Points, in no order, along strands that fork and pass close to each other.
Points whose rows are less than 93.4 apart are linked; no others are. Some points are linked to none.
<48>: [-13  11 -47  18 -37  30 -42  12 -23  34  18 -36  27 -78  29 -11  37   1
   9 -25   6 -19 -25  32]
<17>: [-25   2  -3  -8  -9 -18  21 -23  16 -52 -34 -13  34   7  13  24 -32  -9
  49 -22  21   0 -39 -34]
<153>: [-25  21  29   2 -39 -29  29   2  -9  10 -11 -27  -6  65  -1  36 -36  17
  17  -6  10  22  -3   1]
<252>: [ 21  10   5  -3  46 -18  24  34   4  15  -1  48 -24  23  12  33 -13   1
 -51  19   3  17  10 -16]
<733>: [ 56 -20   6 -10  10 -46 -18 -20 -13  -2 -28 -23 -14 -32   8  -9 -51  35
 -23  42 -22  18 -30  -8]
<525>: [  9 -20 -18 -11  57  47   1  32  25  12  10  36 -11  -2 -11  18  34   4
 -41   4 -32   1  30 -38]
<149>: [ -1   2  31   8 -56  15  23   3 -27   2   9 -13 -15  23 -23 -10 -13  -4
  -6   5  -2   4  20  36]
<906>: [-39  37 -25  12 -21  32 -14  29  -3  34  24  -7  21 -21 -10 -26  32 -17
  12 -39  17 -48 -26  50]
<10>: [ 42  -2  10  -6  26 -15   0  28  10  20  -8  20 -33  -4   3  10   5  15
 -51  26  -2   7   0   8]
<626>: [-23  -5   2  24 -25 -45  -2 -19   3 -15 -53 -22  10  -5   9  24 -53   6
  55   0  39  54  19 -14]
<316>: [ 11 -21  21   3 -67 -47   3 -35 -47 -28   4 -35  -6 -30  21  -6 -52   3
  10  21 -24  27  16   8]
<736>: [-20  11   7  50  -3  -6  53  17  14 -11   5  54  -1  56  -6  15 -14 -25
  11 -38  45 -10  11   2]
<279>: [ -9 -22  -7  10 -56  37  20 -11  -8 -31 -14 -24  16 -36 -18  -6 -23 -17
  -6  -4  -5  14  14  -1]
<644>: [-13 -36 -20   9 -30  34  34  -7  24 -55 -21 -22  31 -26 -28  12 -16   3
  -4  -8  11  19  13 -29]
<26>: [-22   1 -12 -12 -10   7  25 -31   9 -59  -9  -8  38  -8  14  15  -9 -21
  38 -46  21 -40 -48 -16]
<776>: [  3  -6 -29 -19  23  45  31 -12  39 -48 -27  -8  33 -37  12  52  33   3
  29 -25  10 -67 -45 -42]
<940>: [ 11  -5  12 -29 -43  -1 -21 -37 -56 -16  18 -31  -1 -41  14 -21  -7 -16
  -7   6 -27  -2  -7  37]
<953>: [ 47 -21   2  -3 -33 -42 -20 -14 -30  -3 -10 -33 -18 -35  14 -14 -25  25
 -20  10  -1  15 -27  29]
<388>: [-14  41  29  -9 -27   0   0  10 -42  38  53   1  -6  28   3 -11  32   0
  -1  -7   7 -19   1  70]
<516>: [ 22 -25 -11  -9   3  18 -36   1  -3  21  15 -16 -15 -12 -23 -25  21  12
 -33   0 -38  10  -6   2]
<323>: [ 45  -5   9   2  28 -39 -18   9 -28  56  51  22 -47  29  -7  -9  -4  28
 -45   1 -42  11  -9  13]
<202>: [ 24   8  33 -24  18 -26 -10 -22 -25   4  32  -8 -14  36   9 -21   4   6
 -13   2  -4   5 -27  21]
<66>: [-13   5 -19  12 -24  39  24  13  27 -14 -45  -7  21 -55   5  20  -2 -13
 -12  -7  15 -26 -14  12]
<131>: [-23  37 -13   5  -9  28 -49  41  -8  47  17  34  12  -6  14 -37  53 -36
  33  18  -6 -21  44  40]
<304>: [ -5  -9  13 -32   2 -18  12 -34  -2 -44 -18 -20  15  23   9  18 -39  -8
  25   3  -8  24 -14 -37]
<589>: [-24  43 -19 -50  14   3 -49  23 -19  63  21   3  11  -4  23 -10  52  -4
  20   9  -5 -29 -14  33]
<725>: [ 26 -16  37 -23  11 -40 -11 -53 -13 -29   3 -20 -18  -8  -2 -33 -18  -1
  -9  30 -44   3   2  -1]
<378>: [ 13  25  11  19 -24  -8   2  34 -34  41  25  27 -30  21  -3  -9  18   0
 -29   1  15  -8  14  60]
<332>: [ 17 -39  10 -18  41 -12  15 -37  25 -51 -14  -9   0  -7 -15 -17 -13  15
  -7  24 -14  22  12 -51]
<458>: [ -6   0 -35  33 -58  13 -16   2 -24   9  12 -39  28 -58  11 -12   3  -4
  -8 -41  16  -4 -33  40]
<912>: [-16  11 -15  42 -12 -15  15  13  23  -1 -22 -16   1  16  -5   8 -10  -3
 -12 -36  46  -4 -49   9]
<643>: [-19  32  -3   4  27  43  -4  34  11   9  -2  67  -3  -7  21  -8  34 -45
   7  -9  22 -50  34  22]
<309>: [-32  33 -10 -23  -4  17   6 -16   4 -19  12 -15  32 -22  20  -4  11 -25
  15 -36  16 -51 -48  18]
<157>: [-25  26 -43 -41  40  45 -51   4  19  32  -9  -3  22 -20  41   4  80 -28
  53  13  11 -50  -8 -26]
<50>: [-38   3   0  47 -51 -31   7  -7   4  -3 -47 -30   9   7  -9  17 -49  10
  40 -13  38  37  -3   3]
<288>: [  0 -44 -26  -4   9  37  29  -5  34 -52  -9 -13  23 -14 -33  12  10  12
  -1  -4   9   7  11 -50]
<858>: [-21  12 -29  13 -12  48   1   9  27  -6 -25 -34  15 -78  35  26  19  -5
  -2 -18   7 -48 -32  -5]
<811>: [  9 -10  21 -44   6 -11 -33 -44 -33  27  39 -27 -18   6 -15 -30   3  11
 -18  20 -81  -6 -13  15]
<47>: [ -7  -2   1 -22 -41  37  -2 -32 -36 -26  14 -21  19 -48   9 -19   0 -40
   7  -5 -17  -3  10  21]
<311>: [ -5   7  21   8 -38  -6  17   6  -5  -6 -19 -17  -6  34 -15  13 -26  -1
 -11  -1  -1   8  -1  27]
<515>: [  8   3  -6 -46  15  17 -49  -4 -21  36  42 -14  -1   4 -11 -28  26   6
 -18   5 -49  -9 -19  10]
<31>: [-40  26 -18  35 -52  23   5  10  -9  13  13 -22  24 -41  -4 -24   5 -14
   9 -44  19 -35 -29  51]
<577>: [ 19 -26  39  10 -25 -41   2 -53 -22 -36  -3 -26 -20 -23  -1 -44 -31   6
   3  25 -31  23  15   2]
<310>: [ 39  -3  14 -16  35 -27 -37  -2 -12  49  33  20 -40   9 -16 -15   3  33
 -48  27 -72  -8   2  10]
<163>: [ -3  -5 -23 -18  30  74 -25  14  28  -6 -12   9   1 -35  14   2  63 -15
   7  16  -7 -28  26 -16]
<324>: [ -5  31  15   6 -22  51 -17  27 -29  39  25  33   9  -3  -4 -43  27 -30
  18  19   0 -31  50  55]
<448>: [-17   5   0  33  -8  24  51  22  29 -30   7  64  20  43 -23  10  -3 -34
  31 -40  30 -36   8   4]
<425>: [-31 -18 -16  17   5 -31   8   1  29 -29 -48 -16  25  -4 -10  22 -47  32
  44   1  45  47   7 -54]
<371>: [ -9  31 -26 -49  30  24 -66  15  -6  45   2  -7  12 -18  33 -13  56 -20
  14  23  -9 -28  -6   0]
<141>: [-27 -10  34 -18 -22 -30   8 -46 -14 -39 -23 -24   4  34   0  13 -50   9
  45  13 -19  43  13 -32]
<828>: [-43  36 -21 -29   0  20 -20   4 -11  28  29  -2  28 -12  14 -18  43 -17
  17 -28   6 -37 -27  41]
<929>: [-16   0  37  18   2 -52   3  -3  14   1 -25   4 -15  50 -23  22 -36  29
  29  26  28  59  55 -21]
<327>: [ 39   0  -3  18  29 -35   4  29 -33  59  47  38 -34  37   9  12   3   5
 -55 -18  -8  30  -8   8]
<930>: [-29  11  26  12  -2 -31  32  11  14  -2 -15   7 -11  77 -14  36 -31  10
  18   6  15  33  22 -14]
<156>: [  4 -29  -5  21  26 -27  22   6  36 -24  -7  20   1  47 -27   6 -17  16
   2  -6  35  53  18 -49]
<224>: [ 32  -9  18  -2  17 -56   3   8   9  28 -21 -14 -16  38 -17  13 -61  53
  -8  38 -17  44 -12 -32]
<337>: [  4 -26   3  52  17 -23  33  12  15  -9  -2  36 -13  54 -31   4 -24  -5
   3   2  42  53  47 -28]
<342>: [ 16 -12 -19 -32  64  25 -20  17  12  39  27  37 -13   7   2  11  31   1
 -37  12 -57   2  26 -40]
<417>: [ 11  -7  15  64   5 -16  51  19  -3  -8  12  59 -15  46   1   6 -18 -24
 -10 -10  43  32  42   0]
<528>: [ 23 -24  23   3  61 -45  11 -25  29 -18   6  20 -14  23 -17 -17 -25  25
 -22  29 -19  31  16 -46]
<648>: [ 23  20   3  26  -8 -27  -6  35 -47  61  53  39 -40  34   2   7  22  -6
 -48 -12   4   6  13  47]
<41>: [ 37  -6   2   6   0 -10   3  26   9   6 -41 -14 -19 -16  -1  17 -13  21
 -42  24  18  13 -18  10]
<824>: [ 26  -5  -1 -15  55  -6 -31  10   7  52  21  26 -35  -5  -7 -12  16  14
 -52  30 -74   2  19 -19]
<396>: [-34  22  -4  63 -46 -15  25   3  21  -4 -32 -24  11   5 -17   0 -33 -11
  16 -33  49 -12 -33  14]
<9>: [ 11 -29 -21  -1  29  45  18  17  37 -24  -2   4   7  -3 -36   3  21  10
 -33   0   0   5  19 -39]
<642>: [-28  22 -49  18 -27  42 -28  13   7  26 -11 -42  17 -76  33   6  38   1
   5 -28   6 -40 -40  11]
<222>: [ -1  -5 -21  41  15  -9  24  12  48 -11 -30  -8   7  18  -6  20  -6  17
   3 -26  57  16 -40 -30]
<63>: [ -5   6 -35 -26  47  44  -9   6  33 -17  14  42  20  -2  18  27  72 -25
  42 -33   9 -78 -27 -25]
<941>: [  4 -35   5 -27  44 -40   3 -37  19 -39 -26 -18  20  -6 -13   0 -44  32
  32  38  -6  50  16 -71]
<28>: [-18  38  -5   3  20  21   0  37  -6  28  19  57  -7  13  18   9  27 -41
 -14 -18  15 -33  16  31]
<67>: [  3  10  24   7 -43  43   1   7 -35  11  16  -2  -3  -1 -24 -32   3 -19
  -2   2 -11 -15  32  54]
<89>: [ -7 -20 -19  -9  24  77  15  17  39 -34 -14  37   8 -21  -9  19  42 -18
  12  -6  13 -45  20 -18]
<11>: [ 20 -25 -17  19  28 -13  19   8  32 -22 -20  -2   9  29  -7  12 -10  27
   1  -8  39  34 -18 -44]
<276>: [ 23  -8 -18  12 -18   4  12  10   8  -6 -46 -30  -1 -54  15  18 -11  19
 -20  12  23   0 -17   8]
<775>: [-19 -25 -15 -22  28 -24   9 -13  27 -28 -43 -18  40   7 -18  30 -47  42
  54  11  20  50  19 -76]
<849>: [ -2  40  -4 -36  22   4 -28  34 -17  54  12  31 -14  18  23  10  30 -15
 -24   5 -19 -19   7  24]
<657>: [  3 -11 -25 -15   7  53 -48  12   4  13   3 -14  -4 -38  -1 -24  43  -9
  -8  -1 -27  -6  20   3]
<62>: [ 27   2  54  -1  29 -34   3 -32 -32  10  67  21 -35  52  12 -29  14   1
 -18  11 -34   2  10  21]
<547>: [ -9  42  34 -29  -7 -12   5  -6 -31   9  38  -9   1  39  17  -1  10   2
   3 -10  13 -16 -30  45]
<639>: [ 18 -10  17 -15 -58 -29  -4 -45 -53 -26  13 -25   9 -50  34   5 -35 -22
 -10  23 -32  15  -1  17]
<391>: [ 21 -30  26  29 -20 -32   6 -18  -8 -18  -3 -15 -26   7 -29 -38 -27  17
  -6  15 -13  44  19   1]
<823>: [-15 -10  48   4 -20 -42   5 -24 -12 -17 -20 -30 -16  35  -6  10 -45  26
  38  27  -8  51  40 -11]
<133>: [-23  15 -35 -29  22  53 -27   1  24 -11  -3   8  23 -32  26  11  63 -26
  54 -22  11 -80 -31 -15]
<478>: [-13 -11 -12   1   6  46  38  12  35 -48  -6  49  26  12 -19  13  19 -30
  12 -29  16 -43   8 -12]
<169>: [ 39 -13  23 -27  21 -30 -11 -27  -5  -2 -15 -15 -21 -19   4 -19 -22  20
 -31  49 -37  -1 -15  -9]
<514>: [ 21 -19  33  25  12 -54  13 -17  10   1  11  13 -38  39 -12 -28 -18  23
 -27  16 -13  37  25 -10]

A fork is a point with three links, a tip a point with one. Leave the first point through the second and follow the links. Name the first fork or tip that comes.
<342>, <525> => <577>
<66>, <858> => <828>
<930>, <153> => <131>
<478>, <89> => <811>
<279>, <644> => <62>
<458>, <48> => <252>

A fork is a point with three links. Follow the links from the first point to the second and name the forks in between, in order.
<525>, <332> => <577>
<26>, <133> => <828> > <589>
<643>, <311> => <589> > <828>
<930>, <642> => <828>

Follow the links from the first point to the second, and from the first to the third. Name the last point that the two ways share.
<28>, <133>, <642> => <589>
<858>, <133>, <153> => <828>
<953>, <332>, <342> => <577>
<639>, <332>, <953> => <577>
<849>, <252>, <311> => <828>
<311>, <28>, <63> => <589>
